Each row is a point on a tangle of strands that fork, close into loops and nearly touch. The rows are in no order.
Two points are linked if the straight distance between their rows is under 72.2. Some points are linked to none.
Q_767: [  3   9 -19 -12 -18 -20  17  23  18 -26 -33  49  19 -18 -19  -9 -10  42
 -23   8  -5 -24]
Q_619: [  9  -2  -5  31 -15  36 -12 -22  -7  19 -11  16 -22  15  26 -36  -8 -11
  -7  -8 -18  23]
Q_696: [-19 -15  13 -20  40 -18  -9 -27   5  -3  18 -15   0   2  -8  19   4 -14
  17  41  31   7]
Q_506: [ 22  10  -1  39 -18   4 -20   2 -13 -12  -2 -18 -22  -2   0  -5  11 -36
  10 -36 -32  32]
Q_101: [  4  22  31  24  -3  24 -15 -30  16   3  15 -33   4   8  16 -13   5 -40
  18 -18 -27  13]
Q_487: [-42   3  15 -30  47   0 -12   5  19  -4 -10 -23  34  -2 -13  13  -7  -3
   2 -10  29 -37]
Q_347: [ -4  17  19   1  16  22  -9 -20  -6   7  13 -18   5  33  12  -7  -3 -47
  12 -27   2  -1]
Q_52: [ 38 -27  -4  -5  24 -52  -6  22 -26  -8 -23  -6  -1  36 -19  -8  13  11
   6   8  23  -2]
Q_154: [ 53 -19   7 -18  35 -37   0  -2  -8   3 -32  -4  11  24 -31   3  10  14
  -3  27  27 -23]
Q_652: [ 37   3  10 -28  -3  19  -2   9   1  22 -51  38 -17  39 -13 -23   2   1
  13  14  -2 -15]
Q_486: [ 34  12  25  -7   6 -41  18  -9  10 -17 -15 -15   7  31  -1   0  12  39
  14  41   0   2]
Q_127: [ 15 -13 -27 -19  -2 -13  31   2 -20  -6  34  20 -17 -14 -16  23   0   7
  -3  28  17  20]
Q_356: [ 29   9   7 -39  26  -2   5  28  -4 -16  -7  -3  23   7 -35   5   6 -13
  16   7  10 -24]
Q_141: [-34 -17  -2   6  21 -11 -24 -27 -24   4  -2  25 -36  36  35  14   7 -37
  25 -17  -2   5]
Q_894: [ 19  18  23  19   6  24 -12  -6  12  -9  20 -52  24 -20 -25  17  32 -32
  21  11 -27  25]
Q_881: [ 21   3 -20  16 -18  13   2  28 -15  15 -23  15  -9   8  -2 -23 -18 -14
 -15 -43   8  17]
Q_927: [-14  12 -22 -51  14  16  -8  16  25  10 -20  -2  13  -4 -16  -2 -14  27
 -20  -7  -1 -43]
Q_193: [-48 -17   3  -4   0 -34   9 -13 -11 -11  21  10   5 -24  17  16 -11 -26
  -2  -5  29  -6]
Q_381: [-11  -7   8   7  -7 -42  33   2  -4 -45   4  10  -7  -3   1  -6  11   4
  15  22   5   6]
Q_483: [-54  -4  -7  11  13 -36   1   9  -6 -10 -40  20  32  -1  15  -7 -16  25
 -18 -13  19 -29]
Q_424: [-10 -35 -26  10   1  -3  -4   0 -11  17  23  36  -7 -11  -6  -8 -22 -13
 -35  -9  22   5]
Q_981: [ 32  20 -18  -4 -36   4  41  22  -9 -21  38   0 -26  -6 -15   9   3   4
  10   6 -15  38]
Q_64: [-65  14   4  -4  10 -18   1  -2   9 -21 -22  -6  18  -8  16   5 -17  21
  -8 -20   6 -31]
Q_168: [  0  11 -10 -26  12   0  11  53  -4 -31   3 -14  28  -1 -32  10   3  -4
   5 -22  12 -30]
Q_880: [-11  -9 -18  18  19  16 -32 -19  18  33  25 -43  16 -53  -8  30  19  22
 -13  19 -20  16]
Q_877: [ 15  -3  -6  36 -26  12 -10  -4   5  13  13   5  -7 -30  -7 -10  -5  10
 -23  -9 -25  29]
Q_249: [ -2 -15 -12  20  12 -43  11  23 -23 -10 -27  21   1   4   0 -15 -18   4
  -1  -3  26  -6]
Q_485: [-43 -25 -10   7  -7 -44  10  11  -7 -36   8   4  13 -24  -2  21  -3   8
  -9   2  23 -19]
Q_18: [ 66 -10 -11   1 -13  49 -20  -3  10  36 -18  -1   4   5  -2 -26  19  -2
  -1  11 -15   9]
Q_569: [  5  24  26  -3   5 -33   6   5  23 -32 -39  -8  42  17 -13 -15   2  33
   4   7   2 -33]
Q_764: [ 22  25  -6   8 -39  12  38   9  -2   6  24 -18 -10 -21   2  10  -6  25
   3  17 -22  32]
Q_744: [ -7 -13  19 -16  -2  -9  33  32   6 -44  43  -9 -13 -13 -17  21  20 -17
  11  -3  15  -6]
Q_402: [ 62   4  -9 -45  16  15   2  21 -13   8 -12  14   4  14 -39  -1  21  -9
   8  19  15   0]
Q_420: [-37  23  23 -13 -39   4  35 -13  19 -12  43 -17  -1 -25  21  17  -3  13
 -12  10 -22  -7]
Q_708: [-30 -11  10   9  -6  11 -13 -18 -25  10  -6  25 -37  35  38   6   2 -38
  25 -46 -28   4]
Q_841: [-19  29  39  20 -44   2   8  -7   8 -23  24 -29  -8 -17  12  -5 -11 -14
  -1 -32 -34   0]
Q_406: [ 24  -3 -16  44 -22  32 -15 -11   1  24 -10   9  10 -46  -8 -18  19  -5
  -4  22 -22  37]
Q_682: [ -5 -20 -14  23 -19  -4 -27  -1 -12  -2  44 -10 -18 -15  22  17  -2 -44
  -8 -31   5   3]
Q_584: [-12 -15  -3  11  24 -33  -8  14 -14   5 -36  10  32   9   2 -11 -10  12
 -11 -12  38 -23]
Q_417: [ 16 -24 -18  -5  36  14 -27  16 -30  18 -17  17   6  34   8 -15   6 -41
   7 -30  34   3]
Q_728: [  5  21  34  34   0   8 -25 -28  18   1  16 -34   3 -27   3  14  20 -23
  25   2 -25  11]
Q_44: [  8 -13 -20 -32  18  24  -5 -14   6  27  -1  28 -27  51  -5   6  20   2
  28  13 -27  27]
Q_416: [ 12  11   3   7 -11 -31   9  16  12 -23 -44  16  31   8 -12 -17 -17  43
 -14  -1   5 -24]
Q_627: [-20  13  30  30 -30  -2 -20 -30  21   7  20 -27  -1 -49  11  28  13 -17
   4   5 -28  14]
Q_166: [  9  -3 -13 -23   5   7  34  -1 -16  11  37  -1  -7 -12   2  27   4   5
  21  53  22  18]
Q_14: [ 14  -4 -13  40  -2  29 -20  -8   7  27  -4   3  24 -60 -17  17  25  -1
  20  39 -12  30]
Q_579: [ 44 -11 -16 -18 -16  33  -8   7  -1  20 -36  38 -39  40   1 -31  10  -1
  -2  -6 -15  12]
Q_950: [  8  13  18 -11  10   3   2  24 -28   4 -57  20  11  34   7 -23 -11 -18
  11 -25  32 -18]
Q_354: [-28 -14  12 -14  48  -4 -12 -12  -6   3  10 -15  17   9 -11   5  -2 -19
  12   4  39 -14]
Q_117: [ 15 -14 -28   0   1   3   9   7 -21   3  15  34 -30   4 -12 -10  -7  -3
  -9   6  15  23]
Q_607: [ 21 -22  -2 -12  28 -27 -11   5 -23   7 -34  21 -27  38 -17   1  13   4
  20  24   0   6]
Q_804: [ -5   6  -1 -26 -15  16  45  10   4   4  51 -30   8 -24   9  45   4   3
  12  31  13   8]
Q_99: [ 16 -13 -18  25   9  20 -27 -13  15  20  32 -32  21 -28 -15  12  10 -11
 -23   2  -5  16]
Q_290: [-38  25  26   5 -31   2  18  14   7 -24  15 -17   4  -9  28   3 -18 -19
  -3 -53 -11 -15]
Q_960: [-41  20  -1   1 -15  19  -7 -19  23  14  11 -13  -1 -26  23  -3 -19  26
 -32 -16 -19  -8]
Q_827: [ 70 -13 -13 -38   6  37  -8   5   0  24  -6  10  -4  21 -19 -10  16  -2
  -6  11  -1 -10]
Q_631: [ 19  17  -6  35 -21  10  -4  25 -11   0  -2 -12  -8   6   5 -13  -8 -24
  -6 -60 -10  12]
Q_135: [ -3 -19  -6  18  11  20 -25 -18   0  11  48 -24   6  -9   9  11 -12 -27
  -7 -15   8   1]
Q_464: [ -7  10 -15  22   4  31 -18  -8  16  39 -11 -25  26 -56  -2  19  26  20
  -1  30 -23  10]
Q_901: [ 20   4  16 -14  19  15 -18  14 -12   7 -64  29  -8  47  -2 -24   6 -20
  20  -3  11 -15]
Q_125: [-18  27  28  16 -46   3  26 -19  -9 -18  32   1 -34 -16  18  -1 -15  -6
 -10 -17 -45  17]
Q_378: [  0  19 -48 -42   2   6   9  33  18 -12   1   3  12 -23 -18  11  -2  42
 -16  -4  -2 -24]
Q_60: [ 38  -9   3  37 -14  50 -33 -13  13  24 -23  -3  -4  10   7 -39  14  -1
  -7   1 -18  15]
Q_25: [  5  30  -7 -13 -30  11  37  13   9  12  37 -46  23 -31   3  29   1  33
   3  22 -15  14]
Q_785: [  2  -8 -15  -6 -13 -25  42   2 -20 -26  11  32 -16 -18  -6   7   3  24
  11  33  -4  18]
Q_544: [-22  12 -20 -29  -3  -5  22  40  17 -37  10  -8  18 -16 -27  10   7  22
  -1  -4   6 -18]
Q_97: [-30   3 -13  17  -3  20 -11   7  -4  32 -11   0   3  -8  18 -15 -30  -9
 -29 -45  11  -8]
Q_392: [ 28  12  36 -21  32 -24   4 -14   7   1 -34 -11  -3  35 -10   2  11  19
  31  42  -3  -9]
Q_186: [  1 -23  19  -4  42 -38 -13 -29  -1  12   5 -12  -6  26   2   7   4  12
   5  44  20   5]
Q_702: [-51 -18  20  11  14 -52  12  -4  11 -30   9 -19  23 -11   9  13   1  20
 -12  24  19 -18]
Q_968: [-24  21  17   2  -4   7  -7 -12   2  -5  22 -27   8   9  26   3 -12 -37
  -4 -47   5 -12]
Q_153: [-15  10  26  20 -38   9  20 -28  12   4  42 -28  -7 -40  24  25   3   5
  -8  15 -27  24]
Q_330: [-35   2 -33   0 -14 -21  19  11   5 -19 -14  40   5 -26  -1  -9 -27  35
 -25  -5   3 -10]
Q_658: [ -1  24  11 -16   6  15  14 -15  -2  -2 -14  11 -19  30   2 -17 -10  -4
  13   1  -8   9]
Q_732: [  6  -8  -9  -3  -2  40 -15 -15 -10  24 -29  34 -36  49  17 -27  -2  -3
   4 -15 -26  20]
Q_106: [ 11  -9  -2  44 -16  -4 -38 -11 -25   4  11  13 -38  12  30   2   3 -36
   4 -40 -45  26]
Q_654: [ -6 -14  -9 -15  16 -18  -1 -12   0   9 -17  25 -38  42  -8   4  16  14
  36  18 -19  21]
Q_857: [  1  -5  -5   7 -16  34 -11  20   0  22 -32  22   9   4   7 -37 -35  -6
 -18 -36  11 -15]
Q_370: [-32  12  28  -2 -34  -4  30 -20  -4 -27  30  19 -20 -15  32   6  -6   0
  -4  16 -17  13]
Q_657: [ 24 -17   2  16   8 -49  21   4   4 -37   0 -23  21  26  -3  -5   7  39
   2  30   8  -4]
Q_570: [-49   8   3 -18  28 -24   9   0  25 -23  -7 -19  26  -7  -1  13  -5  33
  -1  14  17 -33]
Q_833: [ 16   4  17 -16  22 -16  -3 -15   5   8 -39   1  13  22 -14  -7   3  10
   6  24  26 -25]
Q_359: [-22   2  -2  19   1  31 -26 -21  18  33   9 -11  13  -9  19 -12 -21   7
 -36 -20 -10  -5]
Q_426: [ 35  -3  20 -35  12  42 -18 -29  15  28 -34  17  -8  45   0 -21   8  -6
   8  23   4 -16]
Q_729: [ 22 -26 -14  22   7 -56   5  25 -16 -34  -7  -2  20  10 -10  -3  -1  24
  -2   8  30  -6]
Q_922: [ 29   6 -12 -33  15  52 -12 -24  12  30 -10  19 -16  50  15  -3  15   1
  31  32   1   4]
Q_322: [-10 -17   5  -7   2 -28  22  11 -16 -42  22  10 -35  -7  -5  12  20 -20
  23   7  20   7]
Q_622: [ 24   6  -4 -11 -26   2  31  34 -10 -30  46 -24 -11 -10 -29  13   9  -6
   2 -11   2  13]
Q_628: [-33 -13  11   7  16 -22  -7 -14 -16  -4  -1  15  -6  11  26   2 -14 -33
  10 -19  22  -5]
Q_497: [-17   6   9 -35  21   5 -14  17  18  20 -44   6  21   5  -7 -16  -4  15
 -23 -13  26 -51]
Q_605: [-13  11  -7 -22   4  22   3  -3  16  22  26 -15  14  -9  -9  12  -6   7
  -9  10   4 -13]
Q_23: [-29 -11 -32  -6   5   1  -4  15   2  11   9  25   0 -21  -3 -12 -25  25
 -33  -7  14  -5]
Q_740: [-20   9  -7  31 -30  -2 -20  -8  13  14  15 -10 -17 -40   2  -2 -18  22
 -31 -23 -42   2]
Q_247: [ 10 -19   1  44 -32  -8 -26 -16  -8   2  28  -3 -13 -39   9   0  -5 -22
 -12 -14 -17  21]

A piece is all that can be reached along the links. How many separate loops has the piece of each point below (a circle has one, a figure eight two, a Y none), and how many tips (points with one link)?
Q_420 | loops 1, tips 1
Q_168 | loops 1, tips 4
Q_381 | loops 1, tips 1
Q_99 | loops 1, tips 1

How many points has the smallest loop of links through each point below? Write 0 if it is on no loop.
Q_101 | 11
Q_877 | 9
Q_25 | 11
Q_392 | 7
Q_330 | 0

A tip is a point with one link. Name the tips that can be reached along the links from each point below, in the order of the rows.
Q_729 | Q_708, Q_950, Q_186, Q_497
Q_981 | Q_569
Q_420 | Q_894
Q_857 | Q_106
